Points on a hilly landscape, in no order, each with its height.
From any point a ball takes the steepest step (drop divided by distance) to one of its 2 nearest points. It stops when none of these is lower. Distance is the straight distance between rows; heights are no part of it.
vani: [122  79 137 114 172 130 128  82 157 135 137  64 108 103 178 136 135 129
 126 148 108  92 164]  h=6.01
ged: [156 169  95 138 110 170 159 183 126 121 120 157 119 142 122 140 122  95
 144 102 119 143 133]  h=4.23
rone: [ 91  78 114 139 132  94 161 136 137  84 102 148 154 115 114 145 115  90
 103  96 106 135 108]  h=5.02
Bav: [ 73 201 125 107 131  70 116 201 118  96 163 162 113 123  89 136 148 170
 126  78 165 168 121]  h=5.45
bibad: [142 124 123 117 167 131  86 172 123 114 175 139  88 127 127 100 152 202
 159 131 116 182 112]  h=1.60
vut: [174  85  98 106 120 181 195  77 118 147  77 135 118 160 117 114 152 136
 120 155  83 120 184]  h=6.18
Moruf: [133 146  90 127 145 152 162 165 131 122 121 156  86 121 114 104 147 146
 152 111 119 148 113]  h=4.07
genu: [157 109 161 149 175 139 128 135 147 156 148 114 105 125 181 133 107 103
 147 148 145 115  87]  h=3.33
livi: [134  67  93 122 125 139 204 105 151 137 132 204 158 125  98 184 107  86
  78 132 120 100 132]  h=5.26
Nugub: [ 90  99 146 149 125 149 148 102 143 146  96 110  99  92  93  95 167 167
 134 174 109 126  86]  h=6.58
bitob: [143 123  97 141 102 189 192  72 136 151  69 145 126 123  96 120 123 123
 103 148 115 110 119]  h=5.09
vime: [176 151 125 130  81 135 204 138 125 156 123 162 162 172 134 129 123  71
 136 151 103 107 146]  h=3.18
Suvu: [111 112 140 128 130  96 117  93 131 121 179 125 150 140 120 162  99  78
  62  92 151 106 103]  h=5.03
Tubu: [154 141  82 125  92 141 168 131  84 162 101 186 153 158  70 167 138 100
 130 136 125 113 153]  h=5.69
Ninaz: [121 111 162 113 144 122  70  93 132  91 160  96  98 134 143 138 103 129
 102  66 134 140 140]  h=4.72
tezon: [156  60 117 117 118 186 161  74 118 166  95 104 125 129 138  95 120 142
 117 160  94  95 167]  h=6.40
rog: [117 132  70 128 102 121 218 150 105 118  63 195 138 152  86 143 136 148
 147 130  79 138 161]  h=5.32
Kib: [141 155  76 131  96 126 178 150 102 111  80 162 128 145 120 116 115 137
 178 142  69 152 135]  h=5.11
beme: [134 187 116 143  97 132 192 215 119 158 119 185 172 138 111 127 116  75
 141 110 133 114 180]  h=3.53
gasu: [157 173 159 146 146 117  90 111 165 129 180  90 160 154 129 142 133 141
  84 118 162 129 108]  h=4.05
mesor: [117 135 103 117  84 122 139 189 123 117 149 149 191 131 120 207 110  67
  81 111 172 101 129]  h=6.32
mide: [ 86 104 193 140 178 138  29 130 137 159 174  74  70 110 153 100 154 217
 129 158 144 177 164]  h=5.82
tages: [133 132 146 135 158 117  89  96 158 120 157  76 146 123 127 138 155 152
 116 148 118 130 122]  h=5.58
dase: [ 62  93 116 112 147  97 116 111 120  91 110 150  69  99 131  52 166 179
 146 147 100 166 118]  h=3.78
ledas: [ 71  59 197 134 179 130  69 129 155 166 159  66 109  64 163 112 117 185
 133 145 119 142 169]  h=6.42
mizab: [140  61  95 142 136 174 179  85 111 134  42 169 114 144 110 105 150 135
 132 160  87 152 168]  h=5.91
Kemog: [134  81 152 118 149 172 124 139 126 146 102  91  80  95 158 132 143 132
 166 155 136 116 117]  h=2.80
zuri: [155 164 100 128 113 159 173  97 143 137  80 162 136 110  94 121 128 108
 139 135 118 121 136]  h=4.89
levuv: [112  68 152 151 104 177 143  72 145 137 112 123 104 121 103 143 148 108
 101 160 103 114 121]  h=4.19
Fikam: [157 145  98 133 153 114 120 170 104 136 168 132 131 154 111 119 126 184
 152 122 110 146 101]  h=1.11
nizad: [136  69 160 144 161 158  94  97 166 150 177 115 134 100 182 155  93  72
  90 164 155 110 110]  h=4.10
rufas: [142  67 140 143 133 192 120 125 106 179  82 111 113 101 121  75 159 143
 164 197 103 150 150]  h=2.04
suv: [130  88 133 100 151 120 146  78 159 120 158 111 115 106 154 163  98 123
 112 112 116  81 131]  h=5.67
Zezo: [ 94  98 143 136 125 114 128 125 124 100 159 101  78 159 124  96 149 159
 113 100  96 142 102]  h=2.92
kup: [139 115 150 156 157 162 102 134 133 138 124 101  81 122 166 108 117 130
 150 134 135 142 102]  h=3.09
vez: [121 121 148 161 164 155  52  97 149 152 147  63 143  93 136 117 131 178
 120 171 125 139 137]  h=5.36
lagi: [ 91 135 122 152 127  93 200 162 139 127 113 177 133 136  85 110 167  99
 122 108 119 129 115]  h=2.43
Guziz: [115 174 130 147  94 108 159 140 122 132  87 154 146 131 126 141 107  68
 140 113 159 102  99]  h=2.46
toku: [154 105  80 138 113 175 141 120  98 146  89 174 137 139  61 158 156 111
 124 150 123 143 130]  h=5.59
biz: [ 80 172 146 126 118  88 171 202 136 120 142 189 103 125  93 100 160 114
 138  80 145 149 121]  h=2.05
bok: [140 121  80 123  73 160 162 104 111 146 119 193 170 149  77 185 118  73
  73 130 152  98 150]  h=5.84
Dese: [152 206 126 133  93 100 163 169 145 127 157 135 188 165 120 133 139 108
 129 118 100 120 171]  h=2.75
dagev: [168 148 163 119 152 114  71 110 148 136 177 115 163 129 135 174  94 141
 105 109 175 119 112]  h=4.21
Fen: [118 177 106 142 104 117 129 170 106 110 116 114 127 165 121  82 153 155
 129 113 127 151  99]  h=2.41
zapas: [ 87 101 141 132 154  76 125 156 148  69 135 124 138 119 119 146 146  95
 108  95 117 167 104]  h=4.63
nedel: [ 74  78 166 159 145 154  55 113 129 132 120  77  82  85 155 135 113 152
 151 159 110 154 128]  h=5.17
vogi: [194 186 135 120 158 114 103 116 145 128 119  82 154 146 196 142  93 153
 145 144 160 120 130]  h=3.24
rotu: [ 92  62 188 135 160 157  80 108 166 159 151  71 121  54 169 135  76 164
 116 134 127 113 144]  h=6.78
vom: [139  61 134 149 158 162 105  92 132 147 100 113 113 105 174 113 122  94
 160 179  85 137 175]  h=3.15
bul: [127 137 171 163 185 140  40 112 157 154 166  63 109 115 160 102 135 221
 124 169 132 170 155]  h=5.60
vubu: [118  90 122 141 174 126 105 143 115 107 136 129  75 127 147 132 114 118
 144  98 125 148 107]  h=3.44
Mez: [136 162  92 129 113 104 174 124 137 131 159 128 162 159 170 149  65  98
  95 108 134  72 117]  h=3.13
dibo: [128 137 107 140 173 123 114  87 128 123 106  88  95 116 168  75 128 164
 169 162  86 143 151]  h=3.81
lifi: [177 103 107 103 114 160 128  61 112 159 137  92 143 149 197 133 114  74
 103 201 149  82 152]  h=4.34
mov: [ 72 153 126 105 135  91 111 154 126  93 142 143  70 125 150  45 166 211
 138 153 137 172  73]  h=2.95
Semal: [ 91 116 156 105 155  98  97 130 141  87 153 135 105  80 102 129 109 167
 123  74 135 167  97]  h=4.68
Rimak: [179 163 119 116 111 178 124  65 101 159  82  88 119 133 142 113 122  96
 141 180 132 117 141]  h=4.70
Nezam: [ 70  80 175 102 165 115  48 121 128 105 163 114  77  78 136  75 123 217
 123 109 129 183 139]  h=6.35
nopir: [ 99 130 119 138 165  99 122 111 141  98 129 113  84 116 161  62 131 177
 152 128  94 151 118]  h=4.14
nifad: [142 193 116 134  76 129 167 189 109 140  85 126 184 148 112 107 150 104
 137 130 139 127 133]  h=1.95
nuvud: [152  68  96 130 112 174 172  97 147 139 115 168 154 112 118 167 102 103
 101 162 109 103 118]  h=5.64
niso: [135 175 133 132 144 113 113 124 115 125 146 117  75 155 145  92 114 171
 148  94 136 137 108]  h=4.51
votek: [ 75  83 164 181 140 181 117  93 168 167 105  76 104  71 160  91 115 127
 123 177 101 125 141]  h=5.54
pif: [130  98 132 135 147 131 105  60 108 150  94 135 106 112 122 100 124 105
 145 132 127 111 145]  h=4.76
zis: [ 77 166 102 127  75  96 181 171 108 113 132 174 145 136 102 204  81  91
 125  92 112  90 173]  h=3.19
Susit: [148  91 123  95 108 121 126 123 110 132 123 130 169 132 105 135 133 122
 116  97 138  94 136]  h=4.32
gekip: [168 153 104 135  89 164 210 166 126 153 105 194 151 166 114 129 130  64
 121 121 111 127 186]  h=3.34
zapot: [136 168 140  89 132 106  90 197 130  87 169 153  86 150 141 111 154 209
 160 109 140 190 124]  h=2.01
zazu: [143 115 140 128 104 178 132  55 104 164  46 103 107 113 121  87 146 118
 151 186 114 129 159]  h=4.87
gaker: [161  94  91 132 109 156 143  63 108 140 100 127 140 160 161 141 117  62
 105 181 117 103 148]  h=4.04
Fipu: [116 114 148 120 128 146 146 116 157 140 126 140 105  88  95  57 183 188
 148 163 103 147 110]  h=6.44
Voki: [ 55 216 130 136 102  70 151 192 122 101 166 164 127 136  81 167 139 110
 123  80 123 136 188]  h=3.17
Surad: [129 103 110 116  99 116 196 148 137 132 121 204 176 125  89 165 103 100
 116 101 109 101 150]  h=4.86
zuto: [113 148 105 151 101 113 115 148 100 101  99 104 144 166 117 135 158 109
 122 130 127 137 103]  h=2.13
Mugu: [ 98  54 176 153 154 150  49  90 124 135 151 111  92  95 139 148  93 100
 122 129 120 146 133]  h=4.79
guli: [ 64 123 168 104 151 102 100 118 165  83 151 109  67  93 129  81 186 183
 119 132 132 169 110]  h=5.96
Basoz: [139 130 135 102  99 152 125 113 115 114 105 101  90 129 121 114 160 160
 160 133 111 128 127]  h=2.20
sakim: [144 197 105 130  70 123 176 136 101 145  74 129 177 146 124 143 111  82
 142 153 142  98 116]  h=2.19
Zali: [150 100 136 141 149 178  81  65 139 158 155 103 113 108 173 123  76 112
 116 141 123 105 154]  h=4.20
kasu: [124 107 160 142 117 146 141  99 147 128 134 132  97 133 124 129 132  85
 118 110 125 115 110]  h=4.53
giga: [110  70 160 150 156 147 100 116 145 136 135  98 123  83 165 128  62 136
 117 125 138 113  87]  h=7.10
Gumel: [141 191 118  98 136 151  80 136 135  96 125 106  86 122 136  97 160 198
 147 114 150 169 133]  h=1.18
Sivip: [162 156  58 119  93 157 178 159 142 120 128 152 189 127 145 183  89  90
 106 147 122 101 138]  h=4.52
vozi: [149 167 145 130 156  62 114 131 140 130 144 121 165 145 128 125 145 144
 156 134 133 127 117]  h=2.87
fodi: [146  85 166 119 153 149  61  92 129 128 162 116 101 117 156 145  85 117
 126 101 135 126 144]  h=4.49
zag: [108 194 133 110 136  88 118 204 118 114 165 123 137 148 115 177 111 142
 102  47 189 125 152]  h=4.93
guk: [150 117  87 120  82 164 126  90 130 138 159 149 179 138 107 161 103  82
  56 124 156  89 126]  h=6.02
rete: [135 159  67 122  92 109 153 131  93 132 149 142 161 181 131 194 117  60
  95 138 141  86 156]  h=3.68
peno: [159 162 126 123  83 102 163 143 120 138 136 133 194 180 148 114 118  81
 113 113 124  94 160]  h=2.96
fisik: [120 179 152 123 111 101 127 160 141 115 156 171 112 143  97  85 179 134
 140  97 135 162 125]  h=2.36
Koz: [116 109 151 119 112  85 133 145 119 103 138 181 133 137 102 129 121  86
 140  68 113 144 143]  h=4.18
varat: [138 195 159 151 105  87 129 157 147 118 147 162 168 154 112 112 147  94
 147 110 117 150 141]  h=2.58
Dufon: [106 165 155 130 161  81 114 159 112 123 157 121  69 167 139 113 134 161
 128  73 178 145  92]  h=4.33
seped: [121  92 145 125 197 138 118 123 165 128 150  69  87 100 167 120 160 158
 129 142 118 128 150]  h=6.28
Lut: [164 121 122 135 123 151 133 140 126 154 117 151 154 126 120 154 134  70
 132 152 156 114 103]  h=2.31
Mal: [141 106 103  92  95 111 161 130 118 130 141 164 180 139 116 160 102  89
  97  87 137  81 162]  h=4.57
vode: [132 106 126 104 108 122 142 142 118 102 134 110 108 160 115 118 176 146
 130 107  99 131 143]  h=2.49
Beri: [127 139 106 131  92 118 161 109 114 115 100 164 120 135 103 136  93 145
 169 121  76 122 113]  h=4.98
fefi: [154 126  82 144 138 136 121 129  96 140 124 122 150 143 100  99 137 163
 144 149  95 143 113]  h=1.51
luze: [138  32 118 130 137 166 107  78 100 182 141 119 145 127 114 124 121 114
  87 156 127  93 150]  h=3.63
nemog: [184 166 143 130 105 133 109 117 119 152 141 136 162 150 124 141 123  91
 146 142 139 118 119]  h=2.51
von: [157  62 132 110 107 140  97  92 105 151 147 112 171 138 124 148 128 110
 103 151 135  92 130]  h=4.06
bop: [126 137 155 150 129 116 134 149 162 118 107 116 165 101 125 115 141 121
 132 129 147 126  73]  h=5.90
kube: [137 108  78 143  88 144 144  91 119 106 108 147 148 157 149 179 104  55
 102 157 114 111 127]  h=3.75
Petef: [122 142 169 134 146 105 102 168 147 110 111  89 133 123 144 114 170 158
 137 132 175 149  79]  h=6.03
befe: [ 98 133 118 130 101  82 138 151 120  84 138 194 129 138  89  99 118 134
 141  77  76 171 141]  h=4.45
gazi: [114  69 131 133 145 130  84  77 119 119 176 103 139 136 111 153 113  98
  62 108 127 122 126]  h=5.33
vafik: [138 136 118 127 127 136 116 131 143  95 133 100 124 124 145 168 104 145
 136 118 115 123 100]  h=4.31
vavor: [147 148 199 130 134 131  56  95 146 136 128 109 123 102 139  98 122 177
 170 139 140 148 125]  h=2.89
lebe: [166 194 103 121 138 138 116 173 132 117 122  98 152 145 159 172 127 116
 124 114 178 124 127]  h=5.13
begon: [125 171 156 123 144  84 109 165 145 103 171 127 135 147 117 161 135 130
 108  71 159 150 126]  h=4.81
mav: [164  71 111 128  97 222 143  75 111 187  90 125 143 109 131 133 101 103
 102 205 139  99 125]  h=1.62
vaf: [ 94 119 101 142  78 118 178 135 112 107  91 169 142 160  90 194 140  74
 104 120 115 117 137]  h=3.21
likud: [192 155 126 101  98 174 149  61 125 160 112  93 143 133 181 130  92  79
 125 202 140  91 131]  h=4.56
zeveb: [132 153 150 124 124 120 130 135 149 124 151 132 125 136 105 146 152  95
 113  91 151 120 118]  h=4.69
sotu: [125  83  80 123 131 134 186 127 115 105  64 180 107 137 104 137 155 134
 150 132  86 146 155]  h=5.57
nidi: [ 60 137 117 113 124 103 137 140 133  90 116 159  76 112 110  56 193 171
 132 148 124 167  81]  h=3.30
feto: [122 146 124  77 124  98 122 193 103 104 145 172  79 136 119 107 173 177
 179 112 129 165 125]  h=2.30
gatos: [182 186 156 120 163  86 104 148 152 120 144  97 151 153 165 136 133 187
 156 131 148 144 133]  h=3.06
koba: [152  89  72 134  98 201 189  94 117 146  62 159 143 142  96 172 129 121
  93 173 122 117 130]  h=5.37
Kazu: [130 136 117 121 148  93 127 114  87 141 127 137  88 156 118 149 138 104
 161 116 141 111 120]  h=3.98
kifas: [ 89 105 138 114 126 101 127  91 132  99 146 135 115 108  82 147 106 131
 104  74 111 126 112]  h=5.05
rafup: [ 97  45 108 148 184 145 112 122 126 125  93 108 108  91 141 108 146 104
 117 137 125 136 139]  h=4.50
Mepen: [140 154 110 126 133  80 154 134 121 135 151 123 172 171 149 111  99 121
 110  82 126  91 141]  h=2.76
figet: [150 184  96 124 163 132 124 113 131 113  86  93 115 119 154  73 146 156
 162 155 118 157 135]  h=3.57
meb: [ 97 103 171 133 170  82  85 119 128 123 110  80 130 105 143 101 146 157
 133 125 166 130 100]  h=6.22
Vig: [ 98 122 153 140 104  64 152 197 109 117 147 166 163 158 116 147 111  73
 127  79 125 128 134]  h=3.94
ril: [108 108 116 140 103 134 163  96 124 118  90 148 111 147  77 100 193 146
 123 156  89 151 125]  h=3.23
Gaka: [107 156 178 130 174  67  54 147 144  87 154 148 103 126 136  90 151 171
 125 104 174 208 106]  h=3.43
Fezil: [183 157  65 115 115 170 190 103 142 136 104 147 160 118 128 156 102 110
 126 164  97 111 140]  h=4.71
Teb: [118 205 103 111  79 102 160 186  99 125 132 151 158 146 122 195 101 101
 151 107 128  88 195]  h=3.12
Nedor: [104  99 172 124 160  80  99 136 138  88 170  84 106 144 156 115 125 189
 118  99 114 155 110]  h=3.51
nanen: [147  99 130 118 132 120 134 189 115 126 167 140 139 145 115 138 122 141
 135  90 119 133 108]  h=0.61
Bak: [127  93  95 152 147 157 129  52 113 156  76 121 122 117 145 113 110  88
 115 165 128 100 144]  h=4.44
Favi: [136 152 180 142 150 101  67 131 149 107 141 137 122 120 140  85 126 167
 154 112 142 177 107]  h=3.14
bil: [178 130 150 123 147 112 123 178 133 142 180 140 150 153 156 168  84 129
 139 103 146 117 103]  h=0.06
fel: [ 94 252 135 148 103  85 140 208 118 128 153 147 126 160 118 121 118 154
 145  90 154 139 144]  h=5.65
nimul: [125 127 129 175 157 186  69  83 137 180 133  65 132  95 141 129 130 130
 117 205 127 130 132]  h=5.12
vapa: [106  67 140 119 154 120 124  78 133 126 145 134 106  89 103 155 101 132
 124 113 108 110 113]  h=5.35
Godov: [149 150 107 129 114 124 128  73 148 129 161 117 163 140 165 155  76 101
  93 144 136  83 110]  h=3.50
bab: [147 106 106 148 142 140 105 104  96 163 117  86 158 130 130 102 118 157
 138 174 113 113 108]  h=1.93
Ped: [150 135 108 126 112 130 156 104 131 149  94 102 189 124 136 102 110 121
 112 145 142  83 101]  h=2.79
reduf: [158 165 129  84 102 107 122 157 107 110 120 138 125 137 130 123 124 169
 186  96 119 131 147]  h=2.78
bos: [131 121 104 118 124 151 130 144 147 102 153 130 140 112 125 198  90 105
  94  99 140 114  99]  h=4.54
zufa: [146 187  81 144 105 148 158 189 145 111 132 157 171 129 148 170  78  85
 123 108 122 123 138]  h=4.35
tutab: [114 153 136  91 160  96  86 183 122 110 156 143 117 115  92 112 169 178
 123  77 185 168 115]  h=5.31
gupi: [ 92  66 147 128 129 152  83 118 128 111 122  95  95  93 113 119 157 162
 135 143 104 149 126]  h=5.48
Nuzon: [139 151 109 140 129 109 137 100 128 124 118 104 160 147 145  92 119 123
 116 109 119 107 123]  h=2.40
Zul: [172 164 173 148 114 132  77  86 127 147 131 117 143 143 139 107 108 122
 158 142 133 131 108]  h=2.69
Geto: [ 83 160 101 135  85 102 157 165 111  90 124 145 123 150 104 179 120 106
 124  88 109 123 136]  h=2.91
kerik: [150  83 167 137 135 177  97 128 110 183 126  83 110 118 151  75 138 166
 170 185  98 142 144]  h=2.44
mafi: [ 79 111 145 124 149  69 104 152 134  64 155 147 120 124 109  93 160 130
 113  86 110 199 114]  h=4.24
noduk: [111 115 128 142 124  91 124 118 121 103 119 156 134 122 111  96 110 144
 157 114  86 147 105]  h=4.75
Kobud: [ 98 121 182 127 139 141  96 126 173 112 175 104  83 102 127  80 170 205
 123 145 110 167 107]  h=6.16
Zam: [110 242 128 129 128  99 115 189 136 105 146 143  98 144 121 135 141 177
 140  94 172 163 110]  h=5.56
tig: [151  98 141 136 128 160  98 130 109 155  95 140 131 103  98  81 168 142
 167 173 120 161 117]  h=1.61
Dodif: [139 134 140 103 174 100 105 135 123 140 144 146 109 110 107  94 156 155
 154  99 159 135 126]  h=5.15
Zonik: [193 199  99 116 156 133 134 122 135 135 116  80 155 143 167 109 121 141
 145 151 127 128 139]  h=3.39
fama: [134  58 127 118 130 163 157 102 144 139 100  92 136 111 148  90 127 130
 104 127 118  89 141]  h=6.64
vup: [175  95 137 137 140 181  89 107 114 165 119  81 133 127 171  97 119 123
 155 188  94 138 164]  h=2.73
bep: [122 105 147 121 139 114 126 127 162  87 148  78 133 122 162 136  99 174
 118  98 105 120 107]  h=4.02
pesi: [158 156 114 112  77 160 174 163  95 148  74 136 137 146  95  95 156 128
 147 125 132 130 126]  h=1.72
sipa: [121 111 145 113 157 120 101  76 127 130 124 151  96 100  98  86 156 124
 143 100 130 133 153]  h=4.97
gafa: [136  82 143 139 138 148 121 113 156 135 125 129 164  81 135 107  80 126
 114 114 128 109  95]  h=6.95
Pamo: [153 166 184 136 157 135  88 129 171 130 152  69 115 138 152 143 129 187
 102 116 186 134 104]  h=3.86
nul: [131 146 134 125 150 114 107 174 147  91 173 138 138 121 129 196  81 113
 102  67 153 149 110]  h=4.74
kodo: [135 186 119 105 114 113 139 202 111 127 140 115 149 156 148 168 112 120
 116  68 183  93 154]  h=5.04
zeliv: [164 134 168 149 173 148 100 137 164 154 161  74 126 127 176 154 110 158
 115 155 172 118  88]  h=3.62
lapit: [ 92 166 140 104 127  83 138 175 124 113 168 185 129 117  60 165 146 100
 118  61 140 147 167]  h=2.93
Rufev: [ 99  69 123 166 187 166 111 121 138 153  96 126  78  74 153  89 138 126
 161 173  99 155 151]  h=3.76
sekid: [146 160 109 108 117  76 156 163 118 140 162 148 187 141 139 200  99 100
 137 136 150  81 126]  h=2.42
duge: [116  99 141 157 116 198 130  77 144 158  76  74 120  91 146  96 132 121
 123 189 109 116 141]  h=5.16
Viko: [118 162 123 111 134  72 145 178 128 122 168 167 168 125  94 203 119  98
 135  99 130 114 154]  h=2.68
peme: [115 166 159 122 103  92 132 124 141 132 179 144 159 144  98 167 114  83
  85  77 163  97 120]  h=4.82
Lirob: [163 178 115 131 156 118 148 154 121 129 146 112 102 173 177 114 105 134
 150  97 132 121 125]  h=4.62
nemev: [151 151  92 121 120 107 132 133  83 139 136 138 125 179 143 173 112  76
 138 120 143  98 133]  h=3.84
resip: [109 174 130 119 115 102 132 165 125 105 115 108 110 140 144  59 164 197
 154 138 136 156  83]  h=2.63
Fif: [ 97 126  99 138 121 118 194 138 135 116  97 179 119 148  65  94 213 134
 109 132 106 156 136]  h=2.86
Tudok: [131 111 126 148 126 170  81  59 119 167 127  90 122 107 152 169 107 100
 124 211 135 100 117]  h=4.88
Tivez: [ 78 106 161 142 154 109 115  98 143 146 118  76 112  87 123  93 161 176
 135 162 132 118  93]  h=6.43
buf: [127 144  75 140  78 121 190 116 101 126 102 144 141 190 135 184 125  62
 106 156 110  96 141]  h=3.49
Gat: [147 179 121 136 158  61 108 141 127 129 152 134 177 142 136 182 105 117
 142 130 150 118 112]  h=2.66
vifo: [ 85  90 158 100 126 126 110 140 135  94 128 112  76 107 104 112 207 155
 128 132 130 157 111]  h=5.73
Lome: [ 97  77 203 110 168 119  54 127 130 140 163  82  91  91 140 113 132 207
 134 121 151 153 133]  h=6.07
Niz: [130 138 166 129 124 142 131 120 169 120 151 130 110  96 108  93 142 181
 148 126 101 142  94]  h=6.33
tesin: [182 115 106  98  72 184 185 111  95 162  95 109 137 165 127 130 130 110
 112 152 129  89 134]  h=1.26
ribo: [186 161 116 102  73 178 173 153 101 140  93  98 128 166 128 127 137 115
 143 147 116 126 132]  h=1.53
Luma: [152 115 135 101 129 143 159 110 138 126 105 110 100 120 134 150 156 124
 162 152 111 105 131]  h=2.45
ruraf: [164 120 111 131 143 144 119 101 119 169 115  76 175 119 168 113 102 130
 122 178 152  85 104]  h=2.39
nikun: [131 132 178 112 145 117  76 115 148 116 153 125 129  86 104 152 102 156
 125  87 161 137  97]  h=4.41
pumis: [112  59 161 155 120 169  93  78 142 158 146 107 128  96 158 164 100  83
 107 188 133 102 107]  h=4.55
Bom: [183 131 115 126 133 165  95  61 149 152 180 121 150 125 176 137  62 110
 101 154 135  96 136]  h=3.85
suvi: [145 167 105  85  91 121 158 175 113 106 103 147 143 135 130 160 120 120
 167  89 122 108 176]  h=2.97
razek: [133 130  98 117  97 133 138 134 147 125 186 167 190 126 119 191 100  61
  56 120 166 101 124]  h=6.19
Lelol: [126  32  98 127 118 180 151  64 112 178 100 124 149 115 126 141 111 116
  74 184 145  75 130]  h=2.72
Feb: [113  92  95 130 159 148 146 135 107 120 101 154  63 122 117 116 141 118
 142 103 125 140 117]  h=3.80
kolon: [ 41  80 130 143 170 112  81  91 128 121 121 116  82  63 126  70 136 184
 141 155  97 164 137]  h=4.46
Vesu: [102 159 129 140 103  90 168 225 106 132 130 186 159 138 106 127 111 102
 155  85 123 128 159]  h=3.72
nuli: [171  92 142 124 145 171 137 111 147 172 157 107 119 119 196 148 100  84
 119 180 161  83 106]  h=3.64
tofo: [108  67 125 147 135 136 172 115 162  96  73 137 135 106 132 121 147  96
 118 135  99 130 121]  h=5.47
zepek: [ 78 160 169 110 131  46 100 172 126  79 145 166 114 137 129  74 144 160
 134  78 152 184 110]  h=3.79
refi: [ 53 190 117 123  90  68 158 183 114  91 133 201 124 122  77 122 135 126
 139  74 106 148 189]  h=3.42
tezup: [138 161 148 126 159 146  54 144 132 101 116  94  69 128 161 115 166 169
 157 140 162 180 128]  h=1.52
zirep: [ 84 190  95 140  85 109 147 178 102 107 137 126 130 163  94 129 128 144
 109  74 125 129 128]  h=2.67
kel: [105 172 116 132 162  69 134 158 105 127 134 142  92 145 126 150 129 111
 148  84 169 122 108]  h=4.13
Sul: [139 177 117 145 135 134  81 140 110 103 109  86 102 164 150 134 156 127
 142 134 151 158 110]  h=1.83
Risi: [107 118 132 141 137 116 137 129 157  98  80 133 134  94 119 103 167 107
 140 130 128 144 108]  h=5.75
gipu: [157  99 141 139 143 153  84 144 113 149 105 130 150 104 120 128 134 110
 153 146 157 134  96]  h=2.00
pobe: [ 91 171  97 124  87 109 176 170 109 113 108 213 136 131  72 146 123 112
 138  77 103 132 213]  h=3.70
Dor: [100  83 129 151 120 150 133  46 117 137  78 145  90 121  80 131 163 129
 130 169  96 137 142]  h=3.71
faf: [123 151 111  95  97  90 148 194  87 125 129 166 128 144  95 114 152 163
 174 103 118 136 141]  h=2.56
besep: [146  78 106 116 109 107 136 100 133 129 154 137 202 135 138 169 118  88
  89 169 127  90 116]  h=4.42
leti: [177 102 110 107  78 192 182  99 107 170  90 148 145 134 139 148 106  79
 109 177 163  81 112]  h=0.76
vero: [110 136  89 146 113 108 176 117 123 113  98 136 143 156 118  81 128 120
 109  90 102 117 134]  h=1.92

For each start below, name the point where the ball stops.
giga => Basoz
Zam => buf
Teb => bil
razek => Basoz
kolon => Gumel
Petef => tig
nuvud => leti
suv => Basoz
seped => Basoz
